Points on a hilly landscape, in no order, each with its height.
A ball rolls from a point to the lowest of its 5 nearest points, and stops where none of them is lower. Distance is the straight distance between rows; heights are no part of it.
J_61: [-26  41  29  22  15 -18 -22  14  -3  -8]  h=13.4
J_172: [ 52 -15 -31   1 -36  15  -3  12  -5   4]  h=18.3
J_707: [  7 -19  10  -8  -2 -13  20   1  -9  -9]  h=23.1
J_553: [  8  -3  14  14  37 -39 -20  36 -27 -11]  h=36.0
J_279: [-41  23 -33 -12  -5  80  15 -65   6   6]  h=36.7
J_234: [-57  23  -6  -7   9  50  20 -27  28   8]  h=32.6
J_293: [-25  16   3 -18   4  43  17 -44  17   3]  h=30.1
J_615: [  4   8 -14 -24 -29  24   3 -52   5   4]  h=59.4
J_819: [ -3   2  14 -13  16 -19  12  10 -10  -7]  h=16.1
J_998: [-13  13 -27 -27 -17  53   3 -66   6   8]  h=41.5
J_199: [ 14 -19   9  21  39 -46 -26  39 -26  -6]  h=46.1
J_237: [  1   5   9   6  31 -33  -9  29 -24  -9]  h=26.0
J_639: [ 69 -27 -45 -21 -20  29  17  24   3  17]  h=24.9
J_542: [-68  28  47  42  13 -20 -24  -7   8  -6]  h=16.7
J_267: [ 31 -38  -1  12 -22  -4   5   9  -6 -11]  h=15.0
J_78: [ 18 -29   4   5 -13 -11  12   2  -9 -13]  h=21.7
J_259: [ 54 -48  -2  26 -12  -3  -9  26   5   2]  h=5.0
J_362: [ 16 -42   5   4  14 -33   0  30 -11  -8]  h=33.8
J_41: [ 25 -53   6  14  17 -42  -9  41  -1   2]  h=38.0
J_836: [  2  -8  12 -12  -1  -7  24 -11  -8  -9]  h=32.8
J_649: [-31  18  -8 -13   3  57  17 -53  13   1]  h=32.7
J_190: [ 28 -49   6  15  -8 -16   5  19  -5  -7]  h=14.8
J_89: [-75  41  -2  17   7  14 -19 -11  19  12]  h=27.2
J_727: [-60  42  17  24  11   0 -29  -9  14   6]  h=20.4
J_164: [ 58 -25 -28  12 -28  14  -7  17  -2   4]  h=15.2
J_497: [ 25   6 -38 -33 -53  20  10 -22  11   9]  h=28.3
J_388: [ 20   5 -22 -23 -42  15   3 -35  -2   4]  h=45.5
J_609: [-83  30  18  39  11   0 -27 -23  11   4]  h=24.5
J_105: [ 12 -13   7  -8 -20   2  13 -23  -8 -10]  h=47.8
J_477: [-75  32  36  41  13 -14 -25 -14  11  -1]  h=20.1
J_193: [-60  36  -5  -7  11  29   5 -10  28  13]  h=30.7
J_90: [-11  13  -4 -20  -6  37  10 -56  12   3]  h=14.9
J_219: [-51  44   8   5  13   5 -14  -2  18   9]  h=25.0
J_529: [-46  27   1 -12  13  32  15 -20  26   8]  h=31.3
J_874: [-46  39   6  -4  14  11  -8  -1  21  12]  h=25.5
J_988: [ 32  -2 -26 -15 -47  12   2 -14  -3   1]  h=30.8
J_325: [ 50  -9 -36  -6 -38  15   3   7  -5   2]  h=20.2
J_122: [-27  18   8 -18  14  23  18 -23  17   0]  h=34.7
J_672: [-30  39  12 -10  17   0  -1   3  12   7]  h=23.2
J_417: [ 41 -57   9  24   0 -16  -6  34   8   2]  h=12.7
J_905: [-13  34  18   4  23 -23  -8  19 -10  -7]  h=13.9
J_387: [ 51 -38 -10  22 -22   2  -7  18  -2  -3]  h=9.7
J_898: [ 42 -61  15  23   7 -27 -11  41  12   8]  h=19.2
J_127: [  3  -9  10 -10  17 -26  13  16 -16  -8]  h=8.2
J_431: [ 12   8 -33 -36 -47  24   4 -38  11  10]  h=35.2
J_925: [ -8  29  28  24  29 -28 -19  28 -21 -17]  h=9.0
J_732: [ 20 -31   9  21  41 -49 -32  38 -21  -3]  h=49.8
J_289: [ 79 -39 -46 -27 -16  36  31  16   4  26]  h=30.6
J_132: [-49  37  42  36   9 -16 -26   3   3  -7]  h=13.6
J_701: [ 13  -3  -2 -12 -27   7  11 -33  -7  -7]  h=66.4
J_27: [ -4   5  10  -5  25 -29   5  20 -19  -9]  h=17.3
J_467: [-14  32  16  -5  25 -16  -2  14  -4  -3]  h=16.5
J_210: [  7 -21   9  -6   7 -22  15  14 -13 -10]  h=16.8
J_962: [ 60 -12 -46 -17 -33  23  15  16   3  14]  h=22.3
J_419: [ -6   5  15 -19   8  -1  19 -12  -2  -4]  h=31.0
J_783: [-32  45  15   3  15  -6 -10   7   8   4]  h=18.5
J_454: [-15  24  14 -16  17  -9  10   5   2   2]  h=22.6
J_95: [ 12 -24   7   8  33 -43 -12  36 -23  -7]  h=46.4
J_290: [ 38   2 -39 -26 -49  18   8  -6   4   5]  h=24.8
J_630: [  6 -22   7  -3  19 -31   5  24 -16  -9]  h=21.3
J_815: [ 18 -32   7  15  36 -47 -23  40 -16  -2]  h=54.6
J_69: [ 40 -21 -17   8 -32  10   0   3 -12  -5]  h=19.1
J_169: [  3  -2  11 -15  -7  10  20 -34  -2  -3]  h=55.1

Where does a ball stop that starts at each point below?
J_988 -> J_259
J_78 -> J_259
J_164 -> J_259
J_362 -> J_259
J_193 -> J_925
J_553 -> J_127
J_199 -> J_127
J_477 -> J_925

Two balls start at each pair of points below. Name the first point that both come to, or write none.
J_609 / J_419 -> none
J_542 / J_727 -> J_61
J_95 / J_815 -> J_127
